Each row is a point on a landscape with many peaks, with its height.
From any point a climber takes the steepest step (rise divided by distance) to one of its 4 nearest points. It stops when none of these is higher. Distance is the straight distance between rows; heights are no part of it.
Q_610: [123 124 150 108 123 153 144  88 144 135 125 141 108 125 123 105 106 126
 140 129 119 155 137 131 104 141]  h=683
Q_446: [158 174 144 112  91 152  97  77  77 151 140 166 147 130 133 111 155 104
 117 145 165 130 129 168 146 139]  h=631
Q_889: [105 109 105 137 141 123 152 204 175 108 143  62 122 122 147 144 113 139
 122 115  73 106 116  91 118 130]  h=582
Q_976: [111 111 122 122 160 116 169 172 165 119 137  83  99 126 121 123 109 129
 156 141 106 118 134 100 107 133]  h=521
Q_53: [105 102 106 137 147 143 149 185 175 100 129  57 138 131 140 138 107 137
 113 114  81 118 118  91 103 133]  h=693
Q_20: [116 143 135  94 129 128 154 106 143 136 136 127 122 117 130 100 107 116
 126 135 133 128 147 147 116 164]  h=656
Q_244: [110 147 125  97 138 128 151 105 127 138 147 140 144 127 114  99 120 110
 116 135 150 117 148 144 122 161]  h=362
Q_49: [133 108 146 128 109 151 115 112 148 107 108  94 112 120 150 124 104 141
 138 109  86 139 112 122 117 117]  h=666
Q_472: [159 150 149 116 109 158 124  83 113 152 130 209 148 122 140 112 132 150
 166 103 126 160 139 147 154 150]  h=54
Q_180: [ 79  92 105 148 123 146 109 144 156  56  95  81 140 137 127 154 134 173
 103 103  92 165 130 108  84 101]  h=608
Q_841: [111 148 126 100 135 112 152 123 132 132 144 128 121 114 130 103 118 110
 118 138 138 105 146 150 134 168]  h=560
Q_877: [113 144 121  98 138  85 158 144 145 120 139 126 104 109 124 121 131 117
 130 149 131 100 148 144 149 150]  h=563
Q_736: [ 86 102  88 126 152  80 158 159 151 133 157 142  87 113 110 118 123 100
 134 150 132 108 150 111 137 138]  h=477
Q_388: [ 98 102 103 133 145 112 156 201 180 126 159  89  92 119 143 133 105 115
 142 123  85  97 118 102 122 140]  h=561
Q_729: [125 104 134 147 112 134 111 133 147  75 100  78 121 135 142 147 123 159
 120 105  88 151 113 111 111 102]  h=175
Q_724: [184 132 124 127 168  92 108 132 107 252 161 154  93 111  92 129 147  80
 133 150 207  80 111 154 133  97]  h=733
Q_526: [ 87  96  95 135 131 141 130 171 176  63 113  59 163 125 142 141 116 155
  91 100  82 134 126 105  94 133]  h=465
Q_995: [129 139 149 100 136 107 155 125 157 115 128  95  95 110 135 116 114 129
 143 144 106 123 133 131 121 146]  h=643
Q_170: [128 128 149 105 119 146 139 105 150 129 128 116 111 116 139 100 101 121
 136 124 115 133 135 140 111 142]  h=738
Q_951: [113 104 123 151 106 145 107 135 144  57  93  92 131 136 141 148 129 166
 119  97  85 151 109 109 110 103]  h=498
Q_397: [133 145 148 104 120 138 137  79 118 138 128 158 118 132 113 116 140 124
 139 145 144 170 147 137 127 134]  h=605
Q_29: [198 164 157 123 141  93 114 110  74 216 145 125 135 120 123 134 129  99
 123 147 211  73 104 168 153 119]  h=360
Q_858: [ 94 108 102 121 159  95 168 167 162 131 149 119  82 116 113 122 119 112
 146 148 122 110 149 110 127 143]  h=756
Q_452: [ 86  92 100 137 133 142 141 182 179  70 113  53 160 131 144 142 108 153
  90 101  75 133 124  98 104 134]  h=417
Q_174: [129 110 137 129 125 139 120 135 158  85 104  67 116 135 138 137 123 152
 127 122  92 144 111 112 112 107]  h=518
Q_883: [159 171 142 124  92 151  95  82  67 162 146 164 155 140 131 114 149  91
 117 148 170 119 129 162 141 139]  h=659
Q_365: [164 179 151 123 111 122 112  88  66 154 141 131 151 135 127 125 151  98
 106 161 183 110 129 160 139 135]  h=420
Q_99: [110 140 100 112 145  64 156 141 134 126 146 137 106 111 115 125 143 102
 116 154 144 101 153 124 158 140]  h=686
Q_432: [101 105 114 135 149 125 158 193 176 126 139  82 100 130 133 131  99 124
 145 132  96 108 119  99 107 135]  h=657
Q_450: [105 102 123 143 135 141 128 145 154  80 103  63 136 143 124 146 118 147
 118 116  97 152 114 100  95 104]  h=664
Q_962: [154 162 140 130  91 171  93  84  71 174 140 193 159 152 128 106 149 104
 131 138 167 136 131 164 140 140]  h=691
Q_188: [181 159 146 129 160  89 114 121  83 207 141 124 136 121 110 141 144 101
 121 161 209  82 109 154 150 113]  h=409
Q_631: [158 163 143 129 143 104 120 111  72 169 140 122 155 134 103 131 144 101
 110 159 200  97 119 149 138 123]  h=494
Q_7: [ 92  90 110 142 139 144 124 150 158  67 100  68 138 142 122 144 124 160
 104 109  92 158 123 102  87 106]  h=602
Q_916: [153 165 132 134 100 175  90  80  64 181 143 198 167 162 121 113 148 104
 144 140 172 132 134 154 140 136]  h=638
Q_879: [134 125 155 113 121 141 133  83 134 142 123 158 107 124 118 117 123 134
 156 134 123 174 132 124 116 123]  h=425
Q_975: [102  95 116 137 155 144 144 182 174  99 124  56 139 139 130 136 106 141
 117 112  87 129 126  92  96 134]  h=700
Q_392: [103 107 120 128 158 114 163 184 171 131 144 102  96 126 126 130 102 120
 152 142 106 108 134 101 115 138]  h=583
Q_652: [136 174 141 104 120 124 123  88  92 141 140 146 143 140 110 119 152 107
 111 157 176 141 144 155 131 139]  h=422
Q_956: [117 152 126 113 149 119 143 114  98 157 150 143 156 133 109 113 135  99
 106 150 179 101 146 133 137 156]  h=468
Q_597: [103  98 121 143 145 145 134 154 159  80 108  59 137 137 125 141 115 156
 115 116  95 146 119  98  89 112]  h=626
Q_503: [144 131 154 118 114 136 129  77 131 137 114 172 110 121 124 118 135 145
 166 128 123 175 132 131 135 124]  h=551
Q_373: [140 113 144 125 117 139 128 131 152  93 104  65 110 125 137 131 117 146
 131 120  88 141 107 122 112 116]  h=348
Q_751: [110 143 118 104 146  78 160 139 137 121 147 136 109 108 124 120 140 114
 128 149 136  98 150 137 158 153]  h=619
Q_403: [171 173 152 124 131 106 111 102  67 167 137 123 155 135 114 128 145  99
 106 157 195  94 125 160 145 132]  h=377
Q_554: [ 98 100 105 141 138 137 145 193 179  90 128  55 148 121 143 141 113 146
 103 108  76 118 117  98 106 141]  h=501
Q_804: [147 170 142 109  87 148 106  77  93 144 139 183 137 122 133 115 160 120
 131 136 145 151 136 168 150 141]  h=579
Q_869: [130 134 145  91 124 122 156 121 152 121 127 107 106 108 138 110 108 125
 133 132 109 119 130 142 125 149]  h=698
Q_600: [ 98 100 101 143 136 120 146 210 178  88 139  53 128 112 151 150 122 145
 108 116  69 116 113  89 125 132]  h=480
Q_553: [116 103 125 145 117 141 107 136 146  64  95  73 125 136 129 146 132 159
 118 109  87 160 112 109 107  99]  h=325
Q_903: [136 104 141 137 115 141 109 126 145  87  99  80 118 132 146 139 115 147
 128 112  87 142 109 115 114 106]  h=405
Q_757: [ 59  90 100 150 116 137 117 145 155  33  87 123 130 140 136 159 129 185
 109  93  91 175 137 113  87  98]  h=648
Q_9: [108 104 122 139 153 139 151 184 167 102 127  55 129 133 128 139 104 136
 132 123  91 123 122  91  96 128]  h=687
Q_920: [163 138 161 122 116 135 122  86 121 135 102 194 119 109 143 128 127 155
 176 110 108 170 128 131 160 126]  h=444
Q_144: [ 96  92  95 138 138  88 152 224 181  93 156  59 105 109 149 163 133 141
 114 123  69 123 107  88 129 120]  h=435
Q_467: [162 122 157 123 112 135 127  88 126 135 105 179 112 112 127 126 131 148
 172 122 117 175 131 123 144 119]  h=505
Q_212: [159 144 158 114 106 136 126  77 120 139 117 188 120 122 131 121 143 142
 162 124 127 173 131 139 151 126]  h=601
Q_46: [189 150 134 123 165  80 115 130  98 235 153 139 112 119 106 137 141  93
 133 147 216  78 105 156 149  99]  h=558
Q_131: [ 91  96  97 143 138 103 148 220 184  80 140  53 123 114 147 167 130 146
 106 119  71 124 114  90 132 131]  h=447
Q_378: [164 122 114 148 154 105 118 142 106 231 170 146 129 118 101 133 146  84
 109 144 193  67 113 146 145 106]  h=556
Q_278: [172 173 147 128 100 156  84  84  62 177 141 145 161 142 126 114 140  89
 116 147 178 107 119 168 138 135]  h=634
Q_530: [124 141 110 123 140  94 138 143 107 153 161 147 146 121 119 119 138  97
  93 135 159  79 142 141 162 142]  h=589
Q_490: [ 93 100  99 130 144 100 155 189 173 134 158 102  78 116 135 125 104 107
 146 134  90  99 125 107 120 141]  h=660
Q_715: [116 126 128 111 155 100 173 156 166 114 131  92  91 117 121 129 122 128
 157 155 117 118 139 115 119 133]  h=485
Q_986: [124  99 132 165 111 170  96 135 134  90 100 135 129 143 145 140  97 158
 143  84  84 134 105 112 110 109]  h=437
Q_331: [125 164 133 112 142 119 136  99  94 145 143 136 157 138 111 115 145 108
 114 159 181 122 143 141 127 147]  h=500
Q_627: [159 169 139 133 111 174 100  89  68 172 135 216 162 161 115 116 153 121
 169 136 172 151 140 157 148 128]  h=378
Q_946: [126 111 136 142 122 138 114 137 151  76 100  69 125 136 135 142 121 158
 116 118  90 153 115 107 106 102]  h=347
Q_480: [130 137 104 138 148  95 137 139 113 168 166 144 149 124 122 121 148  90
  89 133 163  68 134 138 164 133]  h=520
Q_166: [121 147 107 110 140  79 157 140 126 138 153 144 127 116 125 119 148 100
 105 138 145  85 147 141 163 158]  h=587
Q_874: [103 113 117 118 162 105 172 167 164 126 131  98  90 122 117 125 115 128
 158 146 114 116 137 105 115 140]  h=367
Q_50: [ 96  93 112 140 138 146 129 157 162  78 102  56 147 145 122 144 113 147
 113 113  94 150 122  96  84 115]  h=609
Q_755: [113 139 104 117 140  73 150 148 128 132 153 143 120 110 120 126 150 103
 101 142 144  91 147 130 166 147]  h=633
Q_25: [ 71 103 103 152 101 134 116 149 148  31  86 142 130 123 147 168 140 193
 120  88  83 169 133 116 106 105]  h=635
Q_868: [139 105 152 127 115 162 122 100 146 123 110 120 108 126 139 111  96 131
 143 111  96 148 118 121 110 125]  h=741
Q_926: [132 130 150  96 138 116 152 133 159 114 123  84  99 112 135 120 117 141
 145 146 105 125 130 124 118 134]  h=607
Q_649: [179 131 123 138 166  94 120 140  95 240 162 156 115 123  96 134 146  88
 130 149 205  77 109 148 144  93]  h=703
Q_712: [ 87 114 107 159 106 144 116 162 146  38  73 170 141 116 167 166 135 203
 125  77  78 159 131 130 108 120]  h=503
Q_481: [135 112 147 118 113 159 136 102 155 135 122 123 106 124 133 111  95 133
 144 118 100 143 125 130 111 135]  h=762
Q_13: [ 79 114 103 159 104 133 115 153 147  34  80 162 130 122 160 167 143 202
 122  83  81 170 133 130 108 114]  h=575
Q_457: [113 120  95 127 143  65 149 146 127 133 157 146 111 110 112 128 151  97
 106 154 149  94 149 129 166 133]  h=641
Q_267: [105 116 114 168 106 157 102 158 130  56  81 160 151 138 159 156 121 188
 133  72  85 142 117 122 112 124]  h=289
Q_160: [116 108 127 131 150 139 149 168 170 103 122  58 126 134 129 140 107 146
 134 131  97 135 119  89  93 128]  h=680
Q_930: [ 87  98 109 148 119 145 112 141 146  47  85  94 134 145 134 146 134 171
 105 100  90 171 123 106  94  99]  h=637
Q_158: [111 107 129 130 157 127 157 178 174 118 125  70 112 129 125 132 108 139
 145 132 101 120 126  96  99 129]  h=650
Q_642: [178 180 144 140 107 161  87  88  48 181 127 209 167 163 116 125 164 128
 177 145 181 150 136 157 160 112]  h=365
Q_623: [170 137 157 115 108 139 124  86 117 136 112 201 126 116 148 127 131 160
 168 110 110 165 124 135 157 136]  h=499
Q_592: [ 79 101 111 150 107 140 105 141 145  46  85 106 135 140 138 161 140 173
 107 101  84 171 123 112 102 103]  h=649
Q_604: [118 103 126 155 101 147  94 134 137  63  94  97 121 132 146 146 127 161
 122  98  81 149 109 113 115  99]  h=668
Q_510: [138 151 149 101 106 133 129  72 115 134 127 175 119 123 119 117 156 130
 144 141 139 171 133 144 139 130]  h=646
Q_902: [115 145 126  94 133  90 153 131 145 127 139 128 116 111 136 110 123 118
 130 146 130 105 144 139 143 159]  h=600
Q_496: [179 164 148 128 150  96 121 118  77 193 142 128 147 127 113 141 141  96
 117 156 209  92 120 148 149 123]  h=438
Q_386: [144 132 101 141 147  97 130 142 103 182 175 144 145 121 118 127 147  84
  88 135 165  68 124 145 162 118]  h=418
Q_645: [100 113  90 125 150  63 156 146 133 130 156 144 100 117 104 123 147  98
 115 153 144 103 157 113 156 125]  h=629
Q_909: [125 131 137 107 147 108 156 149 163 111 126  83  95 109 133 126 119 133
 145 148 109 124 131 122 114 131]  h=594
Q_557: [167 167 141 139 104 168  79  84  53 189 135 197 163 165 112 116 145  95
 157 151 187 134 137 147 145 121]  h=467
Q_658: [163 168 146 128 139 105 119 104  65 176 134 119 155 132 114 134 147 101
 108 158 197 101 123 149 144 128]  h=443
Q_885: [138 105 151 127 115 151 124  89 139 133 110 159 110 130 123 122 112 138
 162 125 113 179 124 113 122 115]  h=395
Q_846: [ 91  96 104 139 140 144 136 183 171  86 121  57 148 135 137 140 106 150
  99 108  82 127 118 103  99 131]  h=572
Q_91: [156 158 148 112  98 154 119  76 106 152 133 206 141 124 138 110 150 131
 150 118 136 161 137 158 154 145]  h=512
Q_896: [170 178 151 118 105 134  90  81  68 163 140 142 158 132 128 123 144  97
 110 156 180 108 121 168 141 138]  h=603
Q_979: [127 113 141 128 149 124 139 144 156 103 108  64 109 136 134 135 117 143
 135 135  99 145 115 108 102 114]  h=341
Q_679: [ 96  97  96 142 135 102 155 208 178 117 162  77  76 109 140 141 115 118
 129 128  74 107 115 107 130 121]  h=200
Q_294: [119 121 134 118 155 115 159 160 167 112 124  71  99 125 120 128 109 136
 153 149 108 132 129 102 103 128]  h=459
Q_47: [ 93  94  96 140 135 108 146 214 184  74 130  51 134 111 146 157 131 152
  95 118  70 125 118  92 127 133]  h=446
Q_382: [136 104 139 141 100 162 106 120 147 104 106 111 115 131 149 130 103 142
 133  96  85 141 109 118 118 112]  h=681
Q_722: [116 138 130 103 146  93 169 145 156 117 133 103  89 113 121 124 125 129
 149 151 120 115 142 122 129 142]  h=513
Q_988: [ 55  86  90 145 120 145 119 148 158  40  83 100 141 141 135 151 124 174
 104  96  94 172 138 112  81 109]  h=586
Q_606: [139 126 104 142 136  83 126 144 108 164 173 140 132 111 118 130 156  87
  80 134 160  72 125 144 176 121]  h=457
Q_996: [139 135 157 103 116 141 130  73 127 132 119 167 108 129 114 114 135 131
 148 137 131 178 135 131 122 124]  h=509
Q_671: [104 123 113 118 157  86 164 166 157 123 139 112  88 115 115 124 122 117
 150 151 127 116 147 114 127 137]  h=429
Q_56: [ 85  89 100 145 135 148 135 170 169  74 102  61 158 141 131 140 109 153
  92 101  87 141 125  99  91 130]  h=540
Q_647: [196 171 155 123 122 119  99 100  63 200 144 125 144 121 129 128 124  89
 114 150 195  84 112 175 145 134]  h=351
Q_81: [ 79  98 107 152 115 135 115 146 148  36  83 126 126 134 140 160 142 183
 120  88  89 174 130 115 103 104]  h=667
Q_159: [126 102 137 144 106 146  97 129 143  81  97  90 124 133 146 144 121 154
 125  95  83 139 107 117 113 105]  h=363
Q_760: [121 103 136 136 134 136 131 146 156  87 101  56 124 138 128 145 121 151
 127 126 101 149 120 105  95 107]  h=732
Q_698: [ 89 104  86 129 150  74 155 151 145 135 159 144  90 118 100 122 134  97
 120 157 139 105 154 111 146 133]  h=555
Q_102: [132  96 134 148 116 170 107 122 134 112 103 143 120 141 141 131  92 151
 152  95  92 146 108 113 113 114]  h=568
Q_21: [142 101 157 137 124 155 120  96 133 128 103 160 115 131 125 122 107 141
 170 118 108 167 118 111 122 111]  h=490
Q_293: [114 144 134 100 131 137 144  91 119 137 138 142 131 133 108 102 126 113
 126 151 159 143 153 141 113 151]  h=502
Q_849: [ 98 110 113 159 100 141 101 145 135  43  83 133 133 134 153 166 135 179
 119  85  78 163 119 121 116 108]  h=614
Q_672: [135 116 151 103 117 150 129 104 157 128 121 110 108 118 140 108 100 131
 145 119  99 138 126 130 115 133]  h=737
Q_66: [152 121 162 127 118 134 125  90 127 129 103 175 110 121 127 130 120 153
 169 119 112 171 124 120 142 120]  h=466
Q_518: [125 137 101 124 143  73 141 143 114 147 161 143 130 112 120 125 156  97
  92 144 145  78 142 140 173 129]  h=584
Q_474: [164 170 141 135 105 167  85  85  61 182 138 200 164 163 112 116 156 110
 151 144 184 144 135 152 146 125]  h=504
Q_668: [157 175 140 123  91 167  97  81  77 165 143 179 153 145 127 109 148  99
 124 141 160 126 129 165 144 142]  h=672
Q_998: [174 118 108 143 152 105 117 141 112 239 169 149 117 126 103 128 143  80
 115 139 195  75 110 147 136  98]  h=617
Q_643: [127 147 114 132 150 108 139 134 103 167 159 142 157 134 118 114 138  92
  93 140 178  84 140 135 153 147]  h=653
Q_8: [114 149 122 114 145 118 145 115 106 149 152 146 149 131 116 106 132 101
 106 140 167  95 148 139 136 161]  h=327
Q_379: [159 149 129 140 159 105 133 128  79 194 152 134 156 139 107 128 149  93
 110 152 204  80 124 136 145 119]  h=479
Q_513: [156 150 151 110 100 153 122  85 113 151 128 207 139 122 145 117 133 143
 159 107 124 164 135 153 160 135]  h=178
Q_533: [154 174 140 110 104 132 109  81  76 145 143 150 145 136 121 120 157 105
 110 153 172 129 135 165 141 137]  h=433
Q_542: [127 116 137 128 153 127 150 152 163 110 121  66 107 130 125 134 116 142
 150 145 103 137 123 107 102 118]  h=375
Q_266: [128 104 131 154 101 155  98 131 138  77  96 109 126 138 157 145 114 155
 126  89  81 140 107 117 118 101]  h=460
Q_240: [149 176 140 113 118 118 113  88  73 147 136 137 149 138 116 122 159  97
 108 162 181 119 131 154 140 140]  h=274
Q_410: [120 106 123 156 105 155  91 142 139  73  89 120 131 137 157 144 119 163
 119  81  79 144 110 113 122 107]  h=522
Q_702: [148 161 136 121 100 166 110  83  91 166 139 217 157 137 132 111 150 128
 146 116 144 152 136 156 152 149]  h=315
Q_24: [ 90 109  96 123 153  87 166 167 156 134 150 128  82 117 105 121 119  99
 141 143 121 109 150 113 135 136]  h=524
Q_478: [116 146 122 101 137  91 158 133 135 124 147 131 120 108 132 111 132 109
 120 145 134  94 149 144 153 154]  h=569
Q_691: [140 107 140 144 103 149 103 120 150  89 105  93 119 131 147 137 108 148
 126 107  81 138 107 116 118 108]  h=588
Q_349: [160 110 144 159 131 153 111 121 120 112  80 169 127 132 124 142 109 164
 181 103 102 162 113 102 128 111]  h=324
Q_225: [153 169 132 131 106 177 100  85  75 177 139 215 162 151 120 109 156 121
 162 122 160 151 141 149 145 133]  h=340
Q_310: [150 169 137 114  87 156  96  81  80 159 143 190 146 141 129 106 151 106
 129 137 158 142 131 162 148 143]  h=655
Q_748: [151 161 140 104  94 152 111  77  96 150 139 189 140 128 132 113 156 126
 135 130 139 152 137 158 155 137]  h=612
Q_589: [140 159 141 101  98 141 115  73 107 135 129 169 128 125 124 116 162 121
 134 144 146 163 136 153 144 135]  h=645
Q_201: [183 176 155 123 128 110 107 102  61 182 137 123 153 134 131 127 136  96
 111 154 193  92 117 161 146 126]  h=361
Q_809: [ 99 117  99 124 149  73 161 157 142 127 153 141  88 114 104 121 136 107
 123 159 132 108 154 115 145 135]  h=578
Q_275: [ 62  88  89 139 130 143 127 162 171  57  98  70 155 132 134 144 111 164
  87  97  84 151 135 106  89 128]  h=456
Q_335: [ 93  95  98 145 136 100 149 214 178 106 157  62  88 111 146 158 129 125
 123 124  73 110 109  96 129 125]  h=369
Q_14: [148 157 130 124 150 112 131 107  78 165 147 129 157 141 108 126 150 100
 104 157 202 100 133 131 136 126]  h=532
Q_629: [137 158 125 133 158 107 133 126  88 172 153 137 163 136 104 130 140  92
 108 151 192  96 134 136 139 140]  h=544
Q_148: [143 129 108 140 152 107 131 140 105 182 168 146 152 129 115 121 140  90
  88 131 176  63 123 141 159 131]  h=399
Q_974: [121 104 122 166 111 162  95 148 127  79  90 141 143 145 149 143 105 167
 138  79  83 140 109 113 116 113]  h=430
Q_855: [140 132 105 147 147 108 128 143  95 201 167 145 151 131 115 129 142  85
 102 132 185  72 120 139 153 116]  h=413
Q_297: [138  94 145 136 114 162 119 108 145 117 108 120 115 132 144 122  95 141
 146 104  92 140 103 113 109 120]  h=715
Q_428: [ 96 100 101 146 132 103 146 215 183  92 139  54 116 110 156 161 123 144
 104 119  65 122 111  87 129 129]  h=448
Q_667: [105 104 114 133 152 129 149 189 178 116 139  68 122 135 136 133 106 139
 133 122  92 111 125  96 109 137]  h=678
Q_126: [177 153 140 135 163  92 122 126  80 195 148 122 144 136 105 139 137  95
 122 161 206  89 117 142 145 115]  h=442
Q_716: [ 71 104 107 156 106 131 120 155 153  34  75 148 117 121 156 167 139 200
 125  88  83 176 139 123  98 109]  h=651
Q_63: [ 89  99  92 131 144 102 160 187 170 135 153 115  76 120 125 119 105 104
 143 133  96  99 135 106 123 142]  h=647
Q_4: [135  95 144 141 116 164 115 105 143 119 108 137 119 137 135 120  99 147
 150  98  95 154 116 108 113 113]  h=654
Q_440: [149 149 145 108  87 142 113  78 112 148 132 191 130 120 137 110 148 131
 142 124 135 162 133 156 153 138]  h=630
Q_762: [119 144 134  91 132 110 152 124 147 125 129 117 109 107 139 112 114 119
 131 139 118 112 142 141 133 153]  h=644
Q_860: [116 123  93 130 143  69 139 142 122 142 159 141 109 110 111 126 166  96
  89 153 154  98 144 126 167 120]  h=615
Q_813: [157 104 153 143 127 144 119 107 122 120  88 163 119 134 126 140 108 163
 177 113 105 167 122 105 125 114]  h=326
Q_185: [166 161 140 134 150 104 118 124  80 179 148 122 156 137 101 136 148  99
 112 155 205  94 127 146 143 123]  h=464
Q_781: [110 138 118 104 148  77 163 148 145 124 142 127  96 112 121 118 132 117
 134 150 130 111 151 124 149 151]  h=541
Q_113: [131 116 148 105 120 159 136  97 151 135 124 125 107 120 140 104  98 127
 140 126 109 142 128 132 109 140]  h=768
Q_706: [184 176 157 119 123 116 106  92  65 194 139 123 156 129 127 122 131  89
 111 155 196  89 114 170 145 134]  h=366
Q_306: [136 121 149 113 121 137 132 122 157 115 120  89  99 119 145 120 107 137
 135 124  92 132 120 125 121 126]  h=482
Q_199: [ 83 105 106 156 105 138 104 149 137  37  79 131 132 130 149 167 139 192
 117  87  81 165 127 117 109 102]  h=642
Q_326: [122 102 127 170 120 167  99 141 126  86  86 151 146 143 141 144 104 168
 149  80  93 143 110 106 114 119]  h=393
Q_823: [107 106 119 156  99 144  94 144 133  51  84 127 135 132 151 151 130 171
 119  85  82 151 116 118 117 104]  h=585
Q_981: [159 124 104 148 145 103 118 144 104 208 174 145 138 120 113 124 146  83
  93 137 177  65 117 143 157 110]  h=470
Q_989: [147 170 144  96 101 138 116  77  88 141 142 155 139 133 121 113 159 117
 123 150 153 152 138 164 139 135]  h=662
Q_915: [151 154 147 116 105 158 123  83 108 161 135 217 149 128 138 114 142 142
 159 111 134 153 135 148 157 149]  h=346
Q_907: [134  98 134 166 124 167  97 131 124  92  85 158 135 149 132 143 100 169
 161  88  99 152 114 100 116 115]  h=373
Q_980: [137 123 152 120 130 128 135 127 163 102 108  70  99 121 138 129 111 141
 142 132  97 135 120 119 111 121]  h=328
Q_876: [109 101 126 145 121 143 112 140 147  64  89  74 134 144 130 147 126 158
 113 104  95 164 120 106 100  98]  h=269
Q_810: [134  99 154 133 118 163 116  95 141 135 109 146 118 135 125 116  97 142
 159 112 103 153 119 111 115 120]  h=652
Q_837: [153 114 161 123 117 144 127  84 133 136 103 169 111 124 125 120 123 151
 171 125 116 180 129 120 133 111]  h=463
Q_763: [134 164 131 120 147 112 127 108  86 153 143 130 160 142 105 122 148 102
 111 159 194 109 140 140 133 143]  h=529
Q_55: [165 168 140 136  98 171  80  83  62 181 141 186 163 158 124 112 142  94
 133 147 178 127 130 163 141 128]  h=636
Q_268: [ 85 101  91 131 153  94 162 174 164 135 153 121  77 119 119 117 115 102
 141 143 109  97 142 109 124 138]  h=613
Q_882: [127 127 151 100 123 143 139  80 131 139 128 153 112 131 115 108 118 127
 145 138 137 168 145 133 113 138]  h=478
Q_927: [148 122  99 143 141  95 122 147 106 193 173 145 137 112 119 128 154  85
  85 138 166  66 120 147 169 113]  h=424
Q_57: [ 71 112 111 153 110 130 136 169 152  31  69 166 126 106 160 173 132 215
 132  82  82 178 143 131 100 119]  h=539
Q_389: [120 138 102 132 140  90 137 143 113 156 162 143 144 113 129 124 149  94
  89 143 154  76 136 139 167 136]  h=552
Q_721: [111 149 118 109 145 103 151 130 120 140 152 145 144 123 124 105 131 104
 106 135 157  90 147 146 142 160]  h=451
Q_319: [167 124 162 129 119 129 122  94 124 125  94 183 121 114 136 131 119 161
 178 112 110 173 121 115 151 123]  h=458
Q_521: [110 148 134  99 137 138 148  99 129 140 147 148 137 129 120 103 122 112
 125 139 148 128 147 138 115 158]  h=481
Q_744: [144 141 152 106 103 133 125  81 117 137 125 174 116 120 131 118 145 141
 153 138 133 169 141 143 138 128]  h=627
Q_34: [130 107 146 122 117 161 129  94 147 131 117 135 105 128 128 112  96 134
 153 118 107 153 119 120 105 127]  h=735
Q_18: [ 95  97 109 139 150 145 139 177 168  91 119  49 147 141 134 136 108 149
 105 108  88 135 121  92  93 128]  h=663
Q_754: [ 92  94 103 142 139 151 122 164 166  78 107  59 153 144 124 136 111 151
 104 108  87 145 128  97  89 119]  h=593
Q_768: [148 157 151 100  92 140 116  74 107 136 133 181 127 119 129 115 154 126
 143 135 136 164 135 154 144 135]  h=669
Q_33: [102 103 122 152 105 141 106 140 138  53  88 102 128 135 140 157 131 172
 114 102  89 161 112 114 109 100]  h=616
Q_613: [165 126 118 145 161 109 120 143  92 218 169 141 133 128 106 130 142  82
 112 140 196  73 114 140 144 105]  h=483
Q_145: [133 110 151 115 122 158 143  85 142 134 122 143 108 127 126 108 100 129
 147 129 116 154 128 122 110 129]  h=688
Q_626: [111 156 133 102 145 128 148  97 110 136 144 141 139 139 108 102 134 109
 117 149 166 127 150 142 120 157]  h=364
Q_301: [150 168 141 124  98 171 105  86  89 165 136 213 158 142 126 110 150 121
 147 121 153 146 139 157 154 141]  h=323
Q_367: [138 145 112 136 161 106 130 135  93 185 163 147 165 134 110 125 140  93
 107 144 187  83 129 137 152 125]  h=580
Q_12: [108 105 130 137 148 133 141 163 162  97 112  54 125 142 124 137 107 148
 129 130  96 135 123  93  90 120]  h=670
Q_686: [187 171 153 127 135 100 109 108  71 194 136 116 145 129 123 137 141  95
 114 157 204  83 109 157 147 126]  h=402
Q_897: [105 114 117 167 108 162  98 153 129  65  88 153 149 141 161 155 114 177
 134  71  83 146 119 120 112 122]  h=354
Q_661: [171 158 146 137 101 172  81  80  55 192 129 177 161 157 112 114 137  91
 135 151 186 121 124 156 131 127]  h=507
Q_834: [104 103 100 136 132 112 151 208 182 111 155  68  97 119 149 147 111 132
 131 115  68 104 114  99 124 131]  h=329
Q_832: [176 146 131 140 163  94 121 132  85 219 152 133 135 126 105 137 144  94
 124 149 208  76 116 147 146 108]  h=426
Q_218: [116 150 117  99 141 102 153 129 120 136 153 140 133 117 129 108 121 105
 109 136 146  93 149 142 151 161]  h=514
Q_854: [149 154 139 123 106 172 119  82  94 170 135 218 152 130 134 108 146 134
 153 117 140 156 137 152 160 145]  h=308
Q_445: [130 113 149 113 120 152 132  82 137 141 113 153 111 125 118 111 112 135
 154 130 122 169 133 121 117 126]  h=559
Q_274: [109 154 125  93 133 120 152 119 125 140 148 136 135 124 125 100 119 108
 116 137 154 109 153 146 129 170]  h=484
Q_657: [117 133 146  96 124 142 147 103 146 133 135 132 115 119 134 103 107 121
 133 130 119 132 140 142 118 151]  h=699
Q_917: [118 137 137  95 131 142 149  93 137 133 139 139 121 129 119 100 117 121
 128 138 136 136 143 140 110 152]  h=611
Q_350: [147 140 120 140 165 109 132 136  92 191 161 136 153 131 103 129 137  95
 111 144 192  80 125 139 145 117]  h=525
Q_994: [ 94 100 102 143 136 129 142 195 186  76 122  51 149 124 143 142 115 145
  90 106  70 126 121  99 110 138]  h=298
Q_221: [122 143 131  95 142  93 162 140 156 116 130 111  98 111 132 116 126 127
 137 145 121 108 140 136 134 145]  h=581
Q_695: [159 107 160 141 125 144 117 102 124 121  94 170 123 127 124 138 113 157
 183 119 106 164 122 105 131 106]  h=304
Q_15: [144  95 145 161 124 157 112 113 131 109  91 157 127 140 124 139 102 158
 171 102 104 156 113  97 118 107]  h=350
Q_96: [117 144 113 117 141 108 148 127 110 146 158 143 151 125 118 113 131  98
  98 138 160  87 144 139 156 157]  h=550
Q_149: [127 158 143 100 118 130 136  76 110 134 135 150 129 129 113 114 153 112
 121 160 167 155 143 147 121 141]  h=374
Q_286: [140 123 148 103 124 135 138 115 154 117 126  95 103 111 147 113 104 134
 140 129 103 133 118 133 118 140]  h=628
Q_888: [176 165 148 137  96 159  80  78  60 187 138 170 164 155 123 114 128  84
 120 149 190 113 126 162 129 132]  h=546

Call two points neighbours if one is among the 4 nearest of the other. Go from one point of each pair to the other, from neighbour to neighbour, staying as high as possible. Name the lowest point that can't be avoided.
Q_604, Q_760: Q_7
Q_99, Q_604: Q_24
Q_604, Q_490: Q_392
Q_503, Q_724: Q_832
Q_975, Q_760: Q_12
Q_503, Q_975: Q_882
Q_113, Q_99: Q_478
Q_989, Q_768: Q_589
Q_99, Q_643: Q_518
Q_989, Q_962: Q_804
Q_81, Q_604: Q_33

For each start below, name the point where the climber stops.
Q_49: Q_113
Q_927: Q_724
Q_920: Q_768
Q_874: Q_975
Q_626: Q_113
Q_365: Q_962
Q_349: Q_113
Q_240: Q_962

For each start below, name every point that the climber comes to, in order.
Q_813: Q_21 Q_810 Q_34 Q_481 Q_113
Q_274: Q_841 Q_902 Q_762 Q_869 Q_170 Q_113
Q_695: Q_21 Q_810 Q_34 Q_481 Q_113
Q_335: Q_144 Q_600 Q_889 Q_53 Q_975
